Each row is a point on a landscape with many valleys, with its height.
From any point a ball rolls to the lowest of the 2 points nearest to it. It stops when none of these is lower. Distance is the straight distance between rows; heights are no part of it.
(220): [1 17 -11 -11 -44 38 15 -22 30 -52 -30 -37 2 44 -20 -1 -28 11 -27 3 -26 10 13]  height 52.7
(632): [4 12 -13 -17 18 -35 2 9 36 -40 -40 -26 34 55 -31 44 0 7 -30 -39 -65 -3 -13]  height 44.3
(842): [11 9 -4 35 8 -43 -4 15 -23 -18 -14 -30 -60 28 -7 1 35 -12 37 -27 -1 -2 24]  height 52.3
(524): [9 36 5 13 10 38 7 -22 27 -65 26 0 -43 -13 -4 10 -2 -19 -11 29 -4 57 21]  height 42.0
(72): [-24 -38 37 32 15 13 22 4 31 12 22 8 -7 9 9 21 -43 -11 0 15 60 -17 -27]  height 62.3
(559): [30 -15 -30 -19 -25 6 -38 8 37 -53 -15 -21 -56 42 -9 -23 27 44 -5 -46 -29 27 9]  height 42.2
(1091): [7 -5 20 47 33 11 16 -25 6 -36 62 36 -16 -40 14 31 -19 -4 23 46 15 30 -12]  height 30.4
(883): [14 -13 -31 23 -65 26 46 -6 12 -21 22 -26 -48 16 9 -9 26 34 3 -25 -39 3 50]  height 40.9
(448): [-22 -19 30 -9 38 -14 -5 24 22 24 -13 30 33 -13 45 -16 -14 -27 -47 -14 17 -47 -25]  height 4.3
(446): [27 -52 7 10 18 -1 -50 24 39 -14 -37 -41 2 6 -17 -14 21 -9 -18 -28 6 50 -22]  height 29.3
(15): [-18 1 29 18 -11 27 5 -25 -37 -27 -3 -15 -3 -3 16 -14 14 43 31 -40 -19 -31 46]  height 13.6
(427): [-46 35 16 45 -17 13 9 -12 13 -36 4 19 -63 12 0 22 10 34 23 -7 -22 -12 2]  height 44.8
(853): [-19 14 8 1 -30 -11 28 -6 -26 -14 31 23 0 11 2 -20 -32 6 -2 38 14 10 -3]  height 67.9
(30): [20 0 39 34 0 -11 11 -3 -1 22 -23 0 0 18 -16 -11 11 -47 -20 -19 -69 17 0]  height 48.0
(381): [-13 29 33 -4 4 24 43 23 15 23 56 39 -18 12 64 0 -23 -5 -27 12 68 -33 -16]  height 75.3
(1103): [31 -29 -46 9 34 37 -13 -31 17 -39 -23 -46 7 58 -30 -18 22 10 33 -27 -15 31 32]  height 38.4
(154): [40 -35 -36 -41 -8 -18 -4 10 23 48 -7 -10 -6 -28 -25 -4 -24 -11 -17 26 30 -6 6]  height 19.1
(241): [-80 13 37 -43 -7 -5 38 10 -22 36 -2 -5 27 4 29 20 -14 28 -4 -3 42 -25 -12]  height 75.7
(254): [4 2 -37 -39 20 -9 -7 42 49 46 14 21 1 3 3 -7 -21 -16 -47 -8 43 -2 -8]  height 19.9
(301): [-41 5 40 23 -43 -14 -2 7 -3 10 10 24 17 -14 15 17 15 -27 27 -6 61 -15 -13]  height 54.0
(66): [-6 32 -10 -58 0 -19 -39 19 38 -14 -28 -40 -1 40 -45 8 5 4 -61 -12 -74 12 -31]  height 39.9
(370): [-27 4 -10 15 -12 -30 2 1 -15 18 -36 -18 19 13 -3 -45 30 13 4 -8 -61 -14 20]  height 24.4
(297): [12 2 -28 -23 -9 14 -48 8 -4 -20 -20 20 26 -30 -14 -15 -10 2 -25 28 34 -12 -11]  height 25.5
(317): [18 8 18 32 1 11 -2 -17 11 -23 35 -11 -51 -1 -11 -32 37 -24 5 19 8 58 13]  height 43.7
(476): [-22 -20 12 29 11 -10 9 -36 -38 -47 -39 17 -16 23 41 -25 10 64 33 -32 -22 -31 13]  height 17.1
(1042): [-15 25 10 33 11 20 21 -20 20 -58 19 12 -9 -10 12 16 16 -15 56 38 43 8 -16]  height 35.1
(199): [-38 13 -25 -21 -15 -6 -24 -8 31 -3 -13 -5 62 -2 -82 18 -7 31 -32 -8 -44 7 27]  height 32.1
(640): [-2 18 -13 -1 -12 -14 8 20 -20 33 -46 25 31 -8 20 -25 7 -23 10 22 10 -22 -36]  height 12.9
(287): [-18 -36 -13 19 -7 -21 35 -19 3 -1 -46 -52 -5 -4 31 -18 19 -32 25 13 7 9 10]  height 28.4
(345): [39 -31 -25 -39 -26 27 -42 -22 21 -35 -5 -15 -34 -9 10 16 15 -4 6 -6 5 60 -13]  height 38.3
(509): [15 -27 -31 -4 -13 -10 -17 -43 19 -7 -59 -21 -12 -2 -9 -9 -2 -22 18 -46 -36 -29 33]  height 38.1
(895): [9 6 7 -17 19 25 -32 19 47 31 0 58 57 -17 -36 20 -44 -38 -37 -13 -7 -39 -26]  height 34.4
(794): [4 36 -2 13 -5 -1 9 29 -43 20 15 13 32 28 -45 1 -36 -6 -32 32 12 24 15]  height 70.6
(203): [41 -38 -7 -22 1 5 12 -6 27 41 29 20 5 -40 27 -7 -38 -14 -8 13 35 -31 -16]  height 15.5
(663): [-13 27 -15 -51 40 3 7 27 -3 66 7 54 72 -19 12 3 -1 13 -2 17 -14 -82 -42]  height 41.6
(516): [-2 -35 -21 4 -4 -25 -10 -22 -7 -11 -34 6 4 -21 35 -19 5 -26 29 -28 -7 6 -5]  height 33.8
(208): [73 -16 -27 0 -10 25 5 0 -10 -11 6 -9 -17 38 -44 18 -8 46 0 -2 -46 20 8]  height 50.3
(209): [-23 40 29 -2 -9 37 7 17 -49 63 -5 34 32 -3 -22 -11 5 28 16 34 20 -27 -30]  height 55.9
(838): [11 25 16 14 22 -28 3 13 -25 31 11 2 63 15 -40 19 -14 -5 -21 23 -46 14 -29]  height 72.9
(686): [-9 3 15 18 1 -43 1 12 -19 9 -36 -18 -20 42 8 20 25 -47 0 -33 -32 0 7]  height 50.1
(930): [8 14 4 4 -15 9 -21 27 21 17 -13 -4 37 -24 -44 -66 38 -36 -13 9 -20 13 -1]  height 46.8
(906): [0 -7 44 13 28 16 8 -27 -33 7 5 19 -1 -35 67 39 -6 0 0 11 21 -16 -28]  height 18.0
(648): [4 23 -4 -1 27 6 -8 -10 9 -24 26 9 -27 -52 23 -10 50 -16 49 17 57 -16 4]  height 39.5
(93): [44 -9 -40 -15 21 12 -3 14 1 -50 -8 -70 16 64 -23 -17 34 19 3 -45 -33 -13 34]  height 35.5
(1027): [-37 -28 -28 32 0 -12 15 1 -14 -40 -9 -6 -26 19 55 -11 39 70 9 -32 -19 11 36]  height 21.5
(200): [4 -11 -5 -41 17 30 -33 6 18 -16 -11 42 32 -11 -1 13 -50 -39 -36 3 19 -10 -14]  height 30.5
(778): [-62 16 22 2 -7 -25 37 -21 -10 14 18 13 -26 26 -4 7 -47 3 40 35 32 -19 -32]  height 70.5
(329): [48 -21 24 41 -1 -1 7 9 -5 -3 -20 -10 -13 27 -29 -9 1 34 -9 -30 -77 8 14]  height 49.2
(290): [-1 -35 3 22 24 -21 -3 -44 -11 14 8 -32 -7 -10 -28 21 -28 18 -9 -13 -6 20 38]  height 32.8
(959): [-5 -12 12 43 -44 4 22 -8 9 -32 -9 -40 -23 13 32 -4 19 9 -4 7 15 2 -6]  height 22.4
(716): [29 -12 -1 -18 10 -29 -15 49 -27 -8 13 -13 -13 16 -26 18 -1 -13 -15 -13 10 52 -13]  height 33.0
(785): [-3 8 13 -5 -21 -50 24 -12 -53 -20 18 -16 -14 -4 38 -24 21 37 19 -10 -13 -8 28]  height 7.8
(631): [-24 -1 -43 8 20 12 -32 -25 4 10 -23 -27 16 -7 -54 52 -22 45 -6 -4 -66 -1 42]  height 34.5
(827): [-10 22 -30 -8 -16 6 22 51 -16 15 2 14 52 30 -3 -4 -27 -6 -31 50 58 -3 -14]  height 74.6
(480): [5 31 3 -29 29 -39 -35 45 -11 5 -8 21 -26 -5 -22 -2 8 -30 -26 2 13 8 -4]  height 29.2
(550): [-50 36 44 -17 -9 14 38 7 -36 42 29 22 -16 22 29 27 -27 -8 9 14 52 -35 -45]  height 72.8
(680): [8 4 15 17 -19 22 15 8 21 9 -2 -13 -22 3 -29 -60 15 -15 -21 24 -6 50 -15]  height 45.1
(477): [47 17 -16 -30 -19 18 -12 18 14 -15 -7 -50 -69 40 -2 -16 55 16 -2 -28 -34 7 44]  height 40.6
(948): [-32 2 11 16 -27 8 9 -64 -37 -58 31 -19 -1 -11 16 9 -20 7 26 -4 2 -15 35]  height 18.1
(495): [-62 23 19 -41 27 26 -4 -10 -27 37 -16 27 21 -31 30 16 5 24 30 -12 49 -25 -34]  height 78.6
(518): [4 17 0 -52 -27 -12 -38 19 2 -29 5 -26 22 19 -45 -4 -20 -10 -62 1 -35 32 -8]  height 36.4
(956): [6 -15 -39 -13 34 22 7 27 3 56 43 39 15 12 36 -41 -16 1 10 -18 67 -53 -13]  height 49.3
(442): [13 -1 -44 -1 30 -18 37 -26 13 -55 7 -3 -51 10 60 -2 29 52 37 -30 -17 0 56]  height 25.4
(293): [-30 1 23 24 51 2 13 -44 -38 2 7 -8 4 -26 35 32 -12 -4 60 11 43 -3 -4]  height 24.3
(95): [14 14 -22 9 -13 4 -20 39 -8 -11 -6 -19 -23 -15 -29 41 15 28 -31 4 -31 60 -4]  height 36.6
(175): [-16 17 5 -29 6 -4 -15 11 14 50 -2 38 49 -12 -28 16 -30 -27 -5 23 11 -78 -21]  height 38.0
(450): [48 -19 9 22 -29 27 16 -30 11 -6 47 -24 -30 -24 -21 -3 21 -6 36 -17 -17 42 36]  height 45.2
(829): [12 -28 -14 1 -4 15 -1 -25 17 -34 -33 -34 28 84 -25 17 -18 1 -18 -27 -54 12 -16]  height 49.0
(849): [-32 17 18 3 0 11 15 32 -48 44 41 26 25 -18 10 -40 27 16 6 28 47 10 -10]  height 52.8
(181): [19 25 -15 4 -42 -10 16 4 13 -15 -10 -30 -67 13 2 -21 27 20 -14 13 -56 22 25]  height 39.3
(62): [2 12 -32 -21 -34 -7 7 4 13 -3 -10 -42 41 16 -42 -33 35 5 -19 -6 -59 -21 27]  height 28.0
(49): [-9 -5 5 -28 17 -37 -43 -18 17 -12 -11 7 52 0 -60 27 -39 27 -38 -15 -41 -19 -10]  height 35.4
(683): [3 -31 -2 4 26 13 -60 6 8 -24 -47 -17 14 -26 -8 30 5 7 2 -5 -1 22 -32]  height 25.6
(350): [-5 -26 25 10 -6 -8 17 11 -2 -3 27 -2 8 -18 19 4 -17 -48 2 -7 65 -11 26]  height 59.4
(514): [18 -18 -24 -14 -12 13 -47 -36 3 -41 -7 3 -8 11 -37 2 -26 -4 34 -26 -3 -6 23]  height 38.5
(121): [17 24 16 -5 4 1 37 35 -7 78 13 30 8 -14 30 -1 10 -51 -6 2 36 -14 1]  height 16.6
(772): [-18 15 32 23 -23 4 10 45 -3 25 4 18 41 -41 -13 -56 21 0 -31 13 20 9 17]  height 49.1
(707): [31 -38 -39 -21 -12 0 -25 18 31 10 -16 -22 -3 -11 10 -22 37 0 -3 -8 33 53 -26]  height 33.7
(670): [9 3 -16 -15 24 8 -29 5 -6 5 -48 11 10 -36 1 28 -9 21 5 53 4 -13 -10]  height 21.4
(934): [14 -52 -18 -12 -4 2 -27 -31 10 5 8 -38 -6 25 -49 37 -48 -12 11 -5 -8 24 27]  height 35.2
(1015): [-68 11 25 40 -17 -9 -5 3 24 -14 -18 16 -30 -12 11 7 6 -5 24 -5 17 12 -39]  height 47.8
(467): [21 -9 1 12 36 -45 1 11 -45 50 5 25 20 -14 -15 3 -7 -9 13 3 -9 20 -15]  height 74.8
(638): [-18 25 4 0 25 -15 0 -1 -30 1 -54 12 33 3 7 -31 18 17 8 16 -40 -38 -28]  height 20.4
(664): [-8 35 -7 6 9 -3 10 1 3 18 -17 30 40 -5 -29 20 -16 -43 -24 26 -66 -25 -11]  height 74.7
(61): [-2 15 40 32 -13 0 28 -7 -30 -33 23 -16 -18 -6 52 -15 41 27 31 14 15 -18 -17]  height 15.6
(115): [16 -47 -2 -9 30 -48 -26 -30 1 13 -1 -26 48 -18 -51 -5 -44 16 -19 1 -20 -12 22]  height 34.9
(126): [-18 3 -15 -22 39 -11 -26 40 -2 25 25 50 -24 -27 22 2 -25 -19 -26 -16 31 20 -5]  height 25.3
(1054): [13 -30 48 -18 43 0 -24 -2 -13 23 -17 43 16 -34 69 -1 11 -20 -13 -5 30 -32 -16]  height 11.8
(469): [27 19 -19 -40 -13 14 -32 5 9 -35 -4 -51 48 35 -44 -6 7 -1 -17 -25 -39 12 47]  height 31.9
(957): [8 -17 -3 -14 3 -11 52 -6 5 74 23 14 11 -10 32 12 -48 -40 -35 2 26 -38 8]  height 10.8
(1038): [-2 7 -2 0 -17 -6 -13 25 -1 13 -1 -13 -59 -13 -39 7 17 31 -22 45 -19 15 8]  height 38.2
(488): [30 11 2 -38 -2 63 -27 -18 47 -37 9 -25 -33 -9 1 1 3 -27 -2 32 21 56 9]  height 40.4
(672): [-18 14 -16 -18 -8 12 40 29 14 92 -21 27 11 -24 35 -31 10 -7 -11 13 15 -28 -32]  height 20.3
(1086): [13 -3 4 32 -8 -17 26 -9 -52 40 51 14 11 -25 -4 15 12 -20 47 19 10 17 3]  height 76.6
(545): [5 20 -12 -1 -3 -26 -6 -10 35 -53 19 3 -62 -31 46 -3 20 -18 26 -5 21 -1 -5]  height 42.9
(937): [-4 -27 37 45 -7 14 7 -5 -24 18 -18 29 -11 -48 36 46 4 30 36 -1 21 9 -35]  height 23.0
(813): [1 18 -10 38 -23 41 25 -17 9 -54 29 8 -41 39 -7 11 23 16 30 -39 -24 3 36]  height 42.8
(1048): [-20 -30 15 39 33 -29 5 -45 -26 -9 37 2 10 -22 14 16 -23 51 30 -9 16 11 14]  height 29.8
(907): [-4 28 -12 -27 -37 -27 21 2 11 -17 22 30 -63 2 50 3 5 -36 26 24 55 -17 -33]  height 47.7
(692): [33 5 27 28 -21 29 15 -30 -15 -8 21 -9 -15 4 -3 -5 -3 -36 -13 -11 -65 28 42]  height 46.6
(205): [-9 -6 -8 -24 43 20 -22 22 -15 80 10 50 53 -10 39 -30 -1 17 21 -12 47 -78 -31]  height 45.6
(178): [9 -4 24 34 -13 18 -8 8 15 -7 33 21 -24 -42 -6 47 -1 13 18 16 11 41 -22]  height 27.3
(313): [2 -10 -14 -24 -24 -25 32 -20 -15 -16 19 -23 20 12 21 -17 -35 -47 -21 23 29 -7 5]  height 64.0

Two balls start at each pair of points below. Name the first point that both come to, or write -.
(632) / (686) | -
(1103) / (829) | (469)
(30) / (680) | (317)

Call two points neighbours if one is among the 2 nearest of the other. Go from one point of each pair to the other, from neighbour to neighbour, staying as low as possible. Name the highest point that can't be avoided.
(448) / (670) | (200)
(199) / (290) | (631)
(957) / (640) | (672)
